Points on a hilly landscape, in no order, each with its height.
From any point a ball takes the steepest step (drop divided by distance) to one of its 2 nearest points. It stops when none of these is lower. Distance is the straight distance between rows; heights are no part of it.
z873: [-32 -13 -35 -16 -14  14 -23 -12  11   0  40  16  19  13  -8   3  -5  22
 -25  12  12  -1 -68  23 -19  -6  19  -7  -8 -25  30   6   1  -2 -27  16
 -32   3  -9  -5  24  35   1  -7 -17   7  26 -15]  (h 598)
z575: [-43 -63 -26 -11 -32  11  -5 -43  -8  31  48 -15  12  24  28  10   4  36
  -2   9 -25  12 -49   2  -8  12 -13 -10 -32   3  33 -34   1   5 -38  32
  24  12 -27  -7  17  27  42  34 -17  -8  34   4]  (h 646)
z729: [ 47 -34  28 -15 -34 -30 -14  21  42 -39 -24  11 -47  10  18  11  13  17
  37 -12  17  12   3 -19 -43 -10 -17   7 -21   9  23  29  15 -30 -48   8
  15 -55  19 -17  -5   2  46  11  -8  -4  -9 -18]  (h 380)
z812: [ 37 -68   5   1   1  20 -37  10   6   5 -32 -14 -33 -46   2  -9  42  20
  -7  -3 -21  21  25 -34  -2 -27 -22  14 -22 -21 -10 -10  32  -3 -27 -13
  31  -7 -43   6 -32  11  34  14  37   4   0  15]  (h 642)
z401: [ 28  -5 -43  18  -2  13 -22  -3  11   3 -20  -9  -1  11 -33  25  -8 -12
  25   3  19   3  31   2 -26 -59  12 -25 -14  -8 -21  -3   2  -7  23 -14
 -24 -15  12 -20 -32  -5 -24   7   6 -10  15  -1]  (h 713)
z590: [-25  -3   5   0  -3  -4  32 -17 -20   2  32 -12   8  46  42   7 -44  17
   1   9   5  -1 -11  -4  20  45 -32 -21 -10  15  -4 -12 -15  13  31  10
   2   4   4 -18 -19 -12 -34  28 -15  -4 -21 -11]  (h 424)
z94: [ 54  -3 -29   9  -4  11 -15  15  34   0 -42   2  -4 -21 -26   9  32 -14
  31  -8   7   4  49 -20 -10 -39   0 -10  -1   4 -43  -5   3 -12  25  -4
  -7   4  -2  -2 -23 -14  -4   1  10 -12  -4  15]  (h 702)
z445: [ -3  15  32   2 -38  35  24 -12  13 -59 -28  -1 -24 -19   4 -10  36  12
 -15   0  -8 -29 -20 -26 -13   5  -7  -8  28  25  -2  44  -8  14 -15  12
  -4  40  -1  15  15 -17  -5   3 -14  -4   9  21]  (h 500)
z399: [-30   4  23 -13 -23   4  -4  -3  -3 -25  25   7 -22  16  -1   2 -34  21
  -3  12  -1  -5 -50  17 -11  -6  -2   7  -8   3  46  17  15   3 -29  -1
 -19   6   1 -21  13  24  -2   1 -12   3  15   3]  (h 623)
z21: [  9 -12  -7 -39 -12  15 -20 -19   5 -51   4 -10   5  27  10  -2  13  13
 -17  31  90  -6 -14  -5 -11  26 -11   6  -1 -18 -11  57 -11   4 -11   9
 -42 -36   1  -8  11  -5 -15 -12 -25  -8 -15 -22]  (h 397)
z87: [ 19   0  59 -17 -43 -18   3  -1  22 -44 -25  14 -39  -1  38 -25  31  10
  22   0  44  -7  -5 -36  -7  29 -20  12  21  18  -2  35  -1 -46  -4  24
  21 -16  19   5  23 -32   8   4 -10 -10 -15  -8]  (h 382)
z273: [-19  46 -25  19   9  13   6 -26  -2   3  19  27  27 -10  -4  -1  -3  -7
 -11 -10  16 -17 -20  19  -1   1  21 -15  28 -14 -15  13 -19  18  37  -2
 -45  12   3   3  29   6 -38 -17  -1 -11  -5  -9]  (h 232)
z865: [  9 -42  19   0 -16  -6  36  -9  -9 -50  16 -26 -21  56  14  75 -44  18
  35  26 -28 -34   1   9 -31  -3 -31 -40 -28  34  19 -16 -14  34   1   4
  25  12  23 -31 -29  -1  11  38 -35   3  19   3]  (h 552)
z280: [-11   8 -28   9 -16  22 -15  -8 -22 -19   1  33   3 -13 -21 -13  12  -3
 -45  -4  -6  -3 -50  30 -22 -43   4  -4  10 -25   6  -2  -2 -23 -32 -40
 -23  51  -4  -6  -8  55   7  -2   3  12  68  40]  (h 399)
z935: [-19  -6  -8   1  11 -29  21   5 -19  26  19 -21  -3  49  14  35 -55   5
  33   6 -11 -13  19   6  13  20 -21 -16 -23  24   9 -37  -4  39  37 -24
  20 -22   9 -27 -25 -13  -8  23 -14  11 -34  -4]  (h 342)
z191: [ 26 -20 -41 -40  33  -6 -43 -25  -1  43   6 -24  39  16 -19 -13   6 -30
   9  21  62  26  35   2  15  -6   2  20 -10 -35 -34  11  -9  20  17 -12
 -34 -50  -9  19  10 -13  -7 -31   9 -18 -39 -11]  (h 390)
z35: [-21  48  30  -7  -1 -67  10  39   8   0 -16  34  -6  34  -5   4 -26 -22
  29  -5  15 -19   7  32 -10  14  10  15  18  23  17   9 -12 -44  -6 -24
  -2 -28  53 -11  10  11 -29 -22 -21 -12   7 -35]  (h 483)
z424: [ 18 -35 -37  19  -2  21 -32   7 -17   3 -17  -3   6 -20 -10 -15  43  11
 -28  14  -6  38   8   4  14 -38 -33   7 -14 -32 -12 -40  15 -39 -20 -24
  48  22 -32 -11 -20  25  28  12  31   3  46  36]  (h 567)
z311: [  8  29  65 -15 -33  18  31  27  34 -48 -20   1 -40 -35 -19  -9  28   4
  13 -15 -31 -18 -11 -37  -8  -4  14   4  46  25  23  47  25  18 -43  22
  -7  42  -9   4  26 -13   6  -8 -14  -1   3  20]  (h 531)
z915: [-31  18  -3  15   4  41  16 -17   5  24   4 -15  -3 -40   1  -9  34  20
 -13   2 -60  -3  -3 -17  16   6   2 -10  17   9 -13   0  -7  41   8  29
   5  43 -36  14  -2  -9 -17  25   3   6   3  18]  (h 760)
z60: [ 35 -11  -4   1 -14   9   7   2  49  21 -35 -11 -19 -42 -19   4  65  -6
  40   4  -8   4  45 -41  -4 -11   7 -18   0  29 -35  -6   8   3  22  39
  23  11 -12   6 -10 -31  18   6   9 -20 -17   1]  (h 726)
z49: [-14  32 -16  36  30  33  20  13  -2  43  10 -13   9 -25 -31  19 -12 -16
  -3  -5 -62  -7   6  24  18 -26  41 -19  46  18   0 -29   0  37  30   1
 -25  47  -6  17  21  27 -19 -14  14  12   7   7]  (h 177)
z44: [  7  28  10  35   9   9  36  -4 -23  -7  -5  10  18  14   0  -7 -40  -5
 -14  -1   6 -37  -1  13  26  22 -10 -17  29  17 -45  -7 -21  16  54 -25
 -25  12  13  19   3 -14 -67 -10  24  17 -15  18]  (h 398)
z977: [  0  16 -23 -31   9 -17 -14 -12  19  22  23   0  38  27 -19   7   0  -4
  16   4  48   4  -3  -5 -19   7  38  10   0 -13  -3  32 -28  10  16  27
 -32 -28   8   1  20  -7   0 -22 -11 -14 -19 -37]  (h 272)
z593: [ 25 -15  28 -38   8   7 -11   1   7  -9   1  -6 -21 -27 -14 -10 -27 -19
 -15 -18 -25  21  14   2  22 -18   0  56   2 -12  -3  21  63  48 -20 -34
 -33  -5 -28  -6  -9   6 -11 -32   7  21 -35   6]  (h 141)
z863: [ 43 -53  43 -20  -5 -16  19   5   7 -53 -20 -16 -35  -1  26  44 -23   8
  22 -18 -14 -38  34 -27 -16  -2 -33  -3 -25  14  10  15  26  43  -7 -11
  13 -21  -2 -21 -32 -11  10  17 -14  22 -14   4]  (h 515)
z607: [-20  -3  32  -1  16  40  29 -11 -29   5  20 -24   2 -10   9  -2 -13  15
 -30   5 -54   5   1  -9  35  25 -25  -8   7  -2 -10   6  12  55  23  -7
   7  37 -41   5 -21  -6 -31  14   5  24   3  31]  (h 777)
z229: [-38   2  21  34  -2  -1  17  17 -20  33  -4  -6   6   1  19   0   5  -9
 -10   6 -28  13 -14   4  26  22  -4 -24  16  25   8 -58 -14 -45  -7  31
  75  24  17  27  24 -29  33  24   3 -17  24  20]  (h 313)
z825: [ 28 -46 -17  -1  -5   2  16  -2 -16 -43  11 -22  -8  48  -6  59 -48   5
  10  19   4 -38   4  23 -45 -41 -25 -23 -54   2  22  -2  -2  12   5 -22
   7  11  24 -23 -49   2 -17  32 -17  28  28  -3]  (h 611)
z436: [-10   9  16  -8  10 -54   8  19  21  38  12  -1  -9   3   2   6 -13 -13
  32 -10 -17   3  15 -20  10  20   9   5 -13  37  18 -39  -9 -18  18  23
  43 -21  19   0  -7 -20  37  -3   3 -20 -35  -9]  (h 394)
z72: [ -5 -12  29  -7   1 -15   3  29 -19 -16   0   2 -24   9  -4  12 -46 -10
   0  -4 -30 -13 -16   7  -1  -5  -8   9 -24  17  44  -9  30  24 -29 -31
  18  -5  -7 -13  -6  18  20   8  -8   3  13  22]  (h 647)
z958: [-34  21  14 -14   3 -58   4   3  39  32  32  12 -20 -13 -11 -10  13   5
  19 -25 -15  19   0  -8 -12  22  44  10 -14  23  31 -23 -25 -45 -15  48
  29 -15  22  17   1 -11  70  -2  -5 -26 -31 -23]  (h 352)
z347: [-19  49 -30  21  11 -13 -22   7 -26  -6 -17  47  14 -14  -3 -36  -6 -18
 -20 -26  18   6 -23  44  -3 -18  14  22  14 -32  -7   6 -12 -31 -18 -32
 -34  -4  25  -7  24  37 -36 -40   7  14  10   3]  (h 412)
z867: [-50  11  12  27  11   5  29  10 -25  56  21  -9  10   4  26   7  -4  13
  -3   8 -59   8 -12  -9  24  38  -3 -24  15  21   6 -44 -23   6  11  44
  43  24 -17  18   6  -6  -1  37   2   2   1   9]  (h 369)
z843: [ 33 -50  -7   4  -6  -7 -44  23  -4   7 -23  -2 -23 -22   3  -3  36  14
   5  10 -25  25  10  -5  -3 -44 -18   9 -27 -22  19 -28  32 -35 -48  -9
  39  -9 -24   6 -26  33  56  21  29  -1  34  23]  (h 612)
z234: [-32  17 -20   3  12   3  21 -37 -15  17  41  -7  36  37  43  11 -26  10
 -18  15  24   0 -23  -9   6  40   9 -26  -1   4   8   7 -38   8  31  40
  -5 -12  -6  -5  24 -22 -18  28 -12 -10 -16 -38]  (h 487)
z658: [-18  29 -10  51   4 -13   6  26 -12  27  -2  11  26 -13   9   3  20 -32
 -10 -10  -1   6 -10  22   7   3  11 -32  19  12 -12 -64 -42 -69   7  24
  49  30  55  20  17 -12  28   6   2 -11  34   6]  (h 383)
z71: [-25   2   8   3   4  26 -15   5 -36 -15  17  11   9 -13 -24  -9 -23  -5
 -47   0 -30  -1 -35  23  12 -35   1  16  -1 -35  15   2  17   8 -20 -51
 -21  37 -18 -11  -8  41  -5 -10  11  23  42  30]  (h 452)
z598: [ 10  20 -24 -10   5 -41   0  12  18   2 -24  32   4  30 -24 -13 -16 -26
  28  -9  40  34  26  33 -49 -14  17  28  -8 -13   5  28 -12 -43  -8 -14
 -27 -57  40 -20 -12  29 -28 -24  -7 -14   7 -35]  (h 491)
z585: [-17  44  47  15 -30  13  25  -8   6 -65  -6  21  -8 -13  31 -22  12   8
  -7  -4   4 -45 -33 -17   5  31 -13 -18  46  20   4  48 -18 -22 -13  20
   4  26  18   8  36 -15 -14   6 -11  -5  10  16]  (h 463)
z629: [ 27 -32  34  23  12  45  19  13 -24 -25 -30 -38   1 -12 -26  26 -10 -16
 -27   2 -39 -24  15  -7  -9 -26 -16 -20  -1   2   2   6  18  22  10 -29
  15  49  -7   5 -38   0  -4  12  12  14  39  41]  (h 377)
z638: [ -9  47 -30 -13   2 -23 -17   4   4 -12 -21  48   7   0 -27 -29 -14 -32
  17 -19  40  11  -2  40 -30 -12  25  26   7 -20 -11  32  -3 -31  -6 -32
 -53 -27  33 -10  18  27 -52 -44  -6  -5   8 -11]  (h 453)
z700: [ 20   1   8  11  11 -11   7  32  39  33  -9 -29 -14   8 -34  38 -25 -17
  59 -10 -43  -8  49 -16  -7 -23  32 -24   7  40  16 -18  10  14  26  11
   2   5  16   4 -16 -10  -7   2  -3 -13  -8 -16]  (h 180)
z197: [ 12  33  26   3   6 -45  12  24 -12  13 -30  30  -6  -8  14 -31   8 -19
   2 -25  34  -2  23  -2  30  28 -16   8  10  17 -23 -28 -13 -69  11 -16
  64 -18  44  30  -3 -37  12 -10  20  -4  -8 -18]  (h 381)
z238: [-12 -24  31   0 -22   3  45 -14 -20 -34  29 -29 -18  58  37  36 -53  26
   1  18  -7 -28  -8   2   3  38 -39 -43 -15  35   0 -10 -13  30  19   0
  19   2  18 -27 -27 -26 -17  45 -30  12   0  -4]  (h 488)
z833: [-15  41  -1  -2  -7  -2 -29   7 -22 -11   1  18  12 -15   7 -35   7   6
 -21 -16  18  13 -26  11  17   6   7  30   8 -23  12  -1  13  -8 -11 -27
 -20  -6  -5  -3  14  15  -4 -22   7   6  -2   2]  (h 368)
z554: [ 24 -61 -35 -18   6  11 -42   0   9  -5 -14 -15   2  10 -13 -12  20   7
  -7  20  52  22  -3  -1 -13 -14  -3  12 -30 -33 -19  14  20   9 -14 -19
 -25 -42 -20  -3  -6   9  18   0   2   3   0  -2]  (h 475)
z782: [  0  29 -44  32  30  18  27 -19   2  47  19 -13  23  -8 -20   9 -23 -15
   7   2 -39   3  28  20  20 -32  31 -12  37   1 -29 -36 -16  38  63  -5
 -46   9  -3  16  13   9 -48 -24  20   4 -18   3]  (h 239)
z966: [-12  42  13   3   6 -43   5 -15  26  21  17  18  -8 -46   7 -30  38   0
   4 -31  -1   7   2 -17   0  26  43  18  15   8  12  11 -36 -28 -10  53
  12  13  11  25  31 -24  47 -14   4 -25 -25 -27]  (h 305)
z650: [  1  34 -11  32  16  -8  28  26  29  40  -3  -1   7  -7 -33  25  -3 -22
  25  -2 -35  -2  28   0  -7 -19  32 -34  16  15  -1 -52 -19  -8  36  19
   4  18  23   8  -5  -6   0  -6  12 -17   1   6]  (h 82)
z861: [ 19 -57 -36 -17   7 -15 -40  -4   6  20   4 -19  15  21  -8  -5  26   3
  -5  24  51  34   0   4 -10   3   2   5 -51 -36   3  -8  -1 -16 -35  13
  -3 -39   7   2  -5  14  50  -4  -2 -17  -2 -20]  (h 512)
z534: [-11  -4  33  10   3  28   7  23 -37 -14 -26  -9 -12 -29  -2  -7   8   2
 -29  -8 -33  -6  -5 -12  17  -5 -17  -2  13  14   9   3  22   6 -23 -14
  25  37 -19  10 -13  -3   7  12   8   4  28  49]  (h 308)
z748: [ 35 -20  22 -19  26  23  12  -1 -20  -9 -12 -22 -11 -10  -6   3 -26 -16
 -19 -18 -28   1  47   4  24 -15 -23  33   4  -4 -31  18  46  50  37 -60
 -19   2 -22 -10 -21 -11 -36 -18  23  29 -42  20]  (h 210)
z786: [ 22 -53  34  -7   0  40  30 -19 -13 -37 -11 -42 -10   6  -2  45 -26   1
 -15  14 -31 -31  24  -9 -17 -22 -41 -18 -35   3   4  17  20  43  17 -11
  17  33 -14  -2 -42  -5 -13  27 -12  31  20  29]  (h 365)
z798: [-11  37  25  -7   4   4  12 -22 -10 -22   7  11   0 -20  26 -41  -4   6
 -21  -6  28 -11 -11 -11  46  41  -6  38  28  -9 -14  43  25  26  26 -11
 -34   1 -25  10  20 -15 -31 -21  -3  15 -37  -5]  (h 511)
z622: [ -8  58   0   7   8 -28 -14 -24  12   7 -20  35  -4 -62  12 -61  58  -8
  -2 -44  20   2 -10 -24  20  19  18  19  23 -18 -13  21 -27 -34 -15  10
  -4  18   5  14  24 -10  35 -34  18  -5 -19 -25]  (h 238)
z697: [ 17 -27 -46 -13 -13  -8 -24  10  24   1  -4   0   0  35 -19  34 -37   3
  33  14  22   8   1  19 -48 -32  -4  -8 -47   6  11  -3  -1 -16  -4  -7
  -1 -33  23 -28 -27  17  -9  13  -9   2  10 -20]  (h 684)
z414: [ 16  40   3  17   4   4  37 -11   9 -15   2   0   3 -23   0 -22  -1  -8
   4  -5 -18 -39  16   1  38  27  -1  -4  47  26 -36  19  -5  40  50  -3
 -27  31 -13  21  25 -16 -50 -25  18   8 -22  16]  (h 445)
z549: [ 20 -12   5  -1  13 -22  12  33   1  11  -9 -19 -17  23  -7  42 -31  -8
  43  -7 -30 -22  49  -1   0  -4 -13 -17  -5  35  12 -27  26  24  20 -20
  21 -13  -4  -5 -26 -11  -2   4   8 -10 -10  -2]  (h 253)
z838: [ 22  21  28 -23 -33  25   8  26  60 -36  -5  -2 -30 -31 -25  -9  21  13
  26 -22 -26  11  -5 -18 -22 -26  47   9  34  12  18  55  33  28 -45  26
 -35  23  -1   5  12   7  23 -25 -17  -5  11  -6]  (h 553)
z395: [-15  32  22   5   4 -55  13  34  -5  28  -2  25   0  22  23  -3 -28 -20
   7  -5   1   2   5  13  20  34  -8  -2  -2  34   9 -56 -14 -58  10  -5
  53 -16  46  10   1 -19  11   3   4 -13 -17 -16]  (h 423)
z612: [ -7   9 -37  40  26  12   6  -1   1  60   1 -16  19  -2 -14  12   6   4
  17  12 -33  18  41  -3  19  -6  19 -27  13   1 -26 -53 -20  22  61  16
  -6  21  -7  -2  -3  -2 -24   1  27  -7  -5   6]  (h 201)
z895: [-29   4  47  13  -1   6   1  15 -21  27 -11  -1 -18 -37  18 -32  34   6
  -4 -12 -36  16   4 -31  25  19 -12   7  20  16   5 -27  15  -5 -28  19
  60  30 -31  15  12 -13  31   5  10  -7   1  32]  (h 224)
z434: [ -6  52  54  -7 -35 -21  22   2  27 -28  -9  26 -21 -15  16 -16  40   6
  36 -14  17 -30  -6 -35   2  39  -1  -2  44  36   3  42 -18 -26   6  42
   9  13  21  14  30 -29   5  -6 -17 -22  -9 -11]  (h 422)
z952: [  3   7 -12  12 -21  19 -12   7 -23 -52 -22  23  -7   8   0  -9  11  -4
 -30  11  27  -9 -41  26 -26 -26 -14  -6  -3  -8   1   1  -3 -48 -26 -29
  -3  24  17  -2 -16  15 -15  13  -7   0  47  38]  (h 321)
z22: [  9  -1  -5 -47  13 -20 -12 -29  -1  -4  18  -5  34  33  22   1   1  -1
   1  40  78  -4   5 -12   9  48   1   5  -1 -19 -13  43 -21  25  27  13
 -28 -47 -13   4  22 -27 -12 -12 -27 -15 -40 -38]  (h 341)
z666: [-55  28  -8  31  22  21  10  -1 -33  39  38   0  15 -22 -19   7 -22  12
 -22  -2 -61   2 -24  13  15 -10  41 -22  27  -7  19 -25  -1  25  11  14
 -16  47 -14   3  22  29 -17  -7  -3  20   9   5]  (h 237)
z288: [ 39  -3  28 -19 -24   8  -8  23  42 -26 -23   1 -31 -25 -17 -11  26  11
  21 -21   3   3  11 -28  -8 -22  10  25   6   5  13  43  38  10 -38  -6
 -14  -6  -4  -5   0   0  28 -22   7   3   3   2]  (h 571)
z448: [-37 -66 -10 -37 -23  20  -6 -47  13   0  44 -32   5  33   6  22   1  43
   7  26   5  -2 -46  -9 -23  20  -5 -14 -24   3  22  19  -6  36 -44  53
  -1  14 -21  -1  27  10  40  15 -34   0  29 -10]  (h 613)
z144: [ -2 -38   8   9  19  18  21  13 -58  -6  -3 -19   3  10  20   0 -18   9
 -47  10 -19   8   2   8  26   8 -61 -21 -18  -6 -10 -35  19  -4   5 -42
  48   8 -22  -8 -41  -8  -2  30  14  15  15  32]  (h 821)
z471: [-18  26  -3 -16  -2  33  -7 -19   5 -12  32   3  13 -16  -5 -14  -8   9
 -23  -2  -6   1 -37  -2   5   9  34  30  24 -16  21  57   4  46 -16  24
 -45  13 -40   0  44   5 -11 -17 -14   6 -17 -18]  (h 142)
z173: [ 27 -36  32  -5  21  19  36  -3 -26 -25 -13 -22  -2  11  -4  21 -51  -8
 -20  -2 -16 -21  25   3   9 -19 -39   1 -24  -2 -11  13  23  46  39 -53
   2  -5 -14  -7 -45  -4 -32   8   3  37 -12  27]  (h 286)
z423: [-11  34  26  13  -2   1 -11  -4  -9  25 -23  25 -11 -58  18 -39  46  10
 -10 -27 -11  19  -6 -26  32  15   3  16  19 -10  -2  -2  -7 -25 -31  19
  31  24 -15   8  24  -1  44 -13  17  -6   7  13]  (h 131)
z529: [-14  34 -31 -11  29   2  -3 -28  30  36  32 -10  25 -18 -28   1   3  -5
  22 -10  -3  10   4  -6  -3  10  56  26   3 -12  12  20  -9  31  10  35
 -42  -1 -24   6  35   7  13 -31   0  -6 -32 -43]  (h 207)
z486: [ 20  22   5 -22  -9 -62  18  32  22 -20 -26  36 -16  52   0   9 -12 -30
  32   3  31  -1  36  16 -25  17  -3  12  -9  14 -14  32  -8 -47  14 -20
   0 -50  50 -22  -6  -7 -45 -15  -8 -10   0 -38]  (h 516)
z480: [ -6  11 -28  32   2 -17 -14  26 -14  37  -3  22  13 -11  -5  -1  23 -18
 -12  -2  -9  29  -2  24  -4 -29  -3 -19  -4 -10   0 -65 -26 -72  -9   0
  39   9  25  -1 -17  12  25  11  17  -7  34   3]  (h 448)
z750: [ -5   0   0   3 -13  26  14  -7  26  17 -18 -16 -15 -21  -3   9  50  20
  12   8 -29   1  31 -42 -10   7   6  -1  10  19 -17  -1   5  33  20  44
  20  29 -27  10  -7 -30  -2  23   6  -4 -11  14]  (h 744)
z115: [  3 -29  12   7  22  41   8 -17 -46   3  -5 -12   2 -12  20 -12   8  17
 -53  12 -14  20  12  -5  43  24 -52   5 -13 -29 -39   4  17  24  23 -38
  10   5 -42  -1 -33 -12 -21  15  22  27 -10  30]  (h 797)
z233: [ 40 -50 -38   1 -11 -14 -10  14   5 -29 -21 -15 -17  39   8  61 -32  10
  38  19   9 -17  23  31 -64 -50 -27  -1 -59  -3  15  -3  13  -2 -14 -12
  15 -40  29 -19 -57  19  10  25 -14  13  22 -17]  (h 653)
z346: [ 11  -7 -21 -41  25 -43 -34  -6  22  29  12  -9  10  23 -26  -8  -9 -19
  15  -2  46  20  31   1 -18  14  25  40 -25  -7 -20  10   2   0  12  -6
 -25 -67  14   2  -3   3  -1 -31  -5  -7 -47 -33]  (h 335)
z360: [  6  -6 -10  18  -6   1 -11  19 -31 -24 -20  16   0  17  -2  -7   3   4
 -16  10  25  -4  -4  11  -4 -14 -26  -6 -17 -12  -3 -26  18 -36  -8 -27
  10 -12  11  -1 -16  -6 -26  11  14   0  15  12]  (h 228)
z20: [  3  43  -9  -6   1  35   4 -22  10 -33  16  14   8 -11 -19 -20 -24 -21
 -33 -12 -10 -11 -15  26   4 -19  26  23  27 -13  -9  46   2  33  21 -33
 -72  22   1  -5  24  13 -51 -30  -5  13 -14  12]  (h 139)
z893: [-10 -15 -34 -17  13 -15 -40 -17  16  25  27  -3  42  13  -9 -16  26  -1
 -17  21  50  29 -24  12 -11  20  33   5 -29 -33  14   1 -32 -36 -35  42
 -17 -33   7  17  22  14  52  -1  -7 -27   7 -25]  (h 547)
z975: [ 33 -60   8 -10 -19 -38 -13  13  27 -23  -6  -4 -35  34   8  34  -9  29
  56  -3 -11  -4  -1   7 -47 -36  -1   7 -43  13  33  14  19   7 -61   2
   5 -44  22 -23 -20  31  64  13 -16  20   8 -19]  (h 429)
z198: [  8 -17  13 -24 -15  41  -4 -29 -14 -57  -3 -10   7   4   7 -13  19   0
 -46  17  69 -11 -22 -20  -8  14 -28   2  -4 -24 -22  65  -7  19  10 -10
 -37  -2 -17  -1   2 -18 -18  10 -23   4  -1  11]  (h 450)
z138: [-19 -42 -16 -15 -28  17 -12 -34  12  -3  32 -24  33  33  20   6   9  15
   6  33  40   7 -45  -6 -19  20   3 -16 -20 -13  26   7 -13 -16 -19  68
   5  -6  -2   8  28  -5  20  30 -33 -33  15 -14]  (h 579)
z597: [  8  29 -10   8  15   3   9 -17  -9  16  -9  12   7 -31  11 -37  10 -18
  -4 -19   6  -5  23   6  43  18  -9  17  33  -7 -46   6   1  22  48 -29
 -30   0 -12   5  24 -12 -44 -33  13  -3 -32   0]  (h 480)
z43: [ 13 -19  28  -2 -28 -15  -5  24  17 -37 -25  13 -39  16  12  11  15  -1
  20   5  23  -3   1 -14 -13   4 -23   4 -17  22  10  18  18 -34 -11   7
  28 -20  14  -6 -13 -11  15  15  -7  -6  -6  -3]  (h 331)
z30: [-55   0 -33  26  27  23  13 -16 -25  68  44 -16  14  -9   5  23  11  12
 -16  15 -73  24  -9   5  27   5  10 -23  13  -1   6 -53 -18  29   9  33
  21  33 -40   2   4  24  -5  24  12  10   9   4]  (h 309)
z367: [-45 -17 -19 -15   3  -5   9 -41  -2  26  52  -5  45  52  49  11 -14  10
 -15  21  27   4 -54   1  -5  35   6 -24 -10 -13  30   0 -49  -3 -18  65
   6 -13  -8  -2  36  -5  23  24 -26 -22 -15 -40]  (h 537)
z175: [-21  46 -23  46   3  -3  32  -4 -17  11  16  15  37  29   6   9 -30  -9
  -9   9   0 -43   2  26  15  10  28 -37  31   9 -21 -26 -44   9  49  -1
 -31   9  14  15  24   5 -63  -1  14  13  -7  -3]  (h 330)
z531: [  0 -15 -20  26  24  -4 -24  34 -28  41 -19  -6  13 -15  -9  -4  12  -1
 -11   4 -10  29  23   0  21 -21 -29   1 -10  -9  -7 -79   3 -40   2 -29
  52   1  -8   2 -28  -7  20   9  39  -4  26  24]  (h 510)
z52: [ 33 -34 -34  11  -4  28 -39  -1  18  10 -30  -9  -1 -34 -18  -3  61  -3
  11  -2   8  30  27 -22  -9 -24  -1   9  -4 -23 -34 -12  13  -3  -2   0
   3  -3 -18  -8 -37  -4  16   7  18  -9  10  18]  (h 675)
z363: [ 28 -48 -36 -29  32  35 -51 -16  -1  26   3 -36  15   7 -38   5  10  -2
  -1  17  33  43  22   8   0 -25  -3  12 -20 -33 -35   1  22  36   4 -19
 -40 -35 -26   0  -7   8   2 -23  12   3 -24   0]  (h 438)
z654: [ 47 -53   6 -18   0 -27 -16  31  21 -28 -22 -11 -27  -5   6  36 -33   4
  34 -16 -26 -18  31   2 -26 -28  -2   6 -30   2  16   4  38  27 -39 -28
  -4 -45  -2 -13 -35  15  26  17  -8  21  -3  -7]  (h 472)
z67: [-15  45  -2   2   0 -46   2  28   0  14  -1  31   4  13  -5 -11 -16 -25
   0 -13   6  -1  -5  20  -5  19  38   4  10  11  17 -25 -22 -61   5  -5
  15 -19  49   4  11  -8  -2  -9  -3  -8  -6 -18]  (h 454)
z727: [-40  -1 -29 -10  -2 -21 -21 -19  -1  25  50  12  39   7   4 -17   1  13
 -26   0  22   9 -68  24  -1   5  33  13  -8 -30  43   1 -19 -25 -46  30
 -21 -18 -14   6  44  36  40  -6 -14  -2  18 -26]  (h 575)
z398: [ 10  11  -4   6   7 -15 -19   8 -20  12 -22  27   9  -7   8 -31  17  -7
 -13  -1  34   9  21  -7  20  15 -27   9 -12   1 -31 -27  -3 -49  14 -32
  33 -22  16   4 -10 -21  -7  -9  22   0  -8  -5]  (h 323)
z328: [  0  30  27 -18   1  32  -7 -11   3 -36  11   2  -8 -30 -19 -32 -22  -8
 -18 -12 -22  -2 -14  13  16 -15  23  36  30 -13  20  38  37  43 -17 -28
 -41  25 -15  -1  18  13 -18 -33   2  12 -14  11]  (h 79)
z283: [ -6  52  -1  18   2  -8 -14 -26 -26  -5 -18  34  19 -40  28 -55  21  -3
 -28 -24  30  -9 -28   1  35  22  -6  11  29 -27 -13   7 -23 -23  -3 -14
  -1   9   3   8  31 -10 -15 -20   7   4  -7  -9]  (h 316)

For each start below, name the point where the ball stops.
z401 => z590
z115 => z229
z597 => z328
z812 => z229
z288 => z43

Call two points neighbours if one is among the 2 nearest of the other. Go from one point of each pair to the other, from neighbour to neighbour, staying as low as possible. Name the highest point that can't be avoided.
z423 / z328 => z629
z328 / z360 => z395
z650 / z49 => z782
z229 / z650 => z867
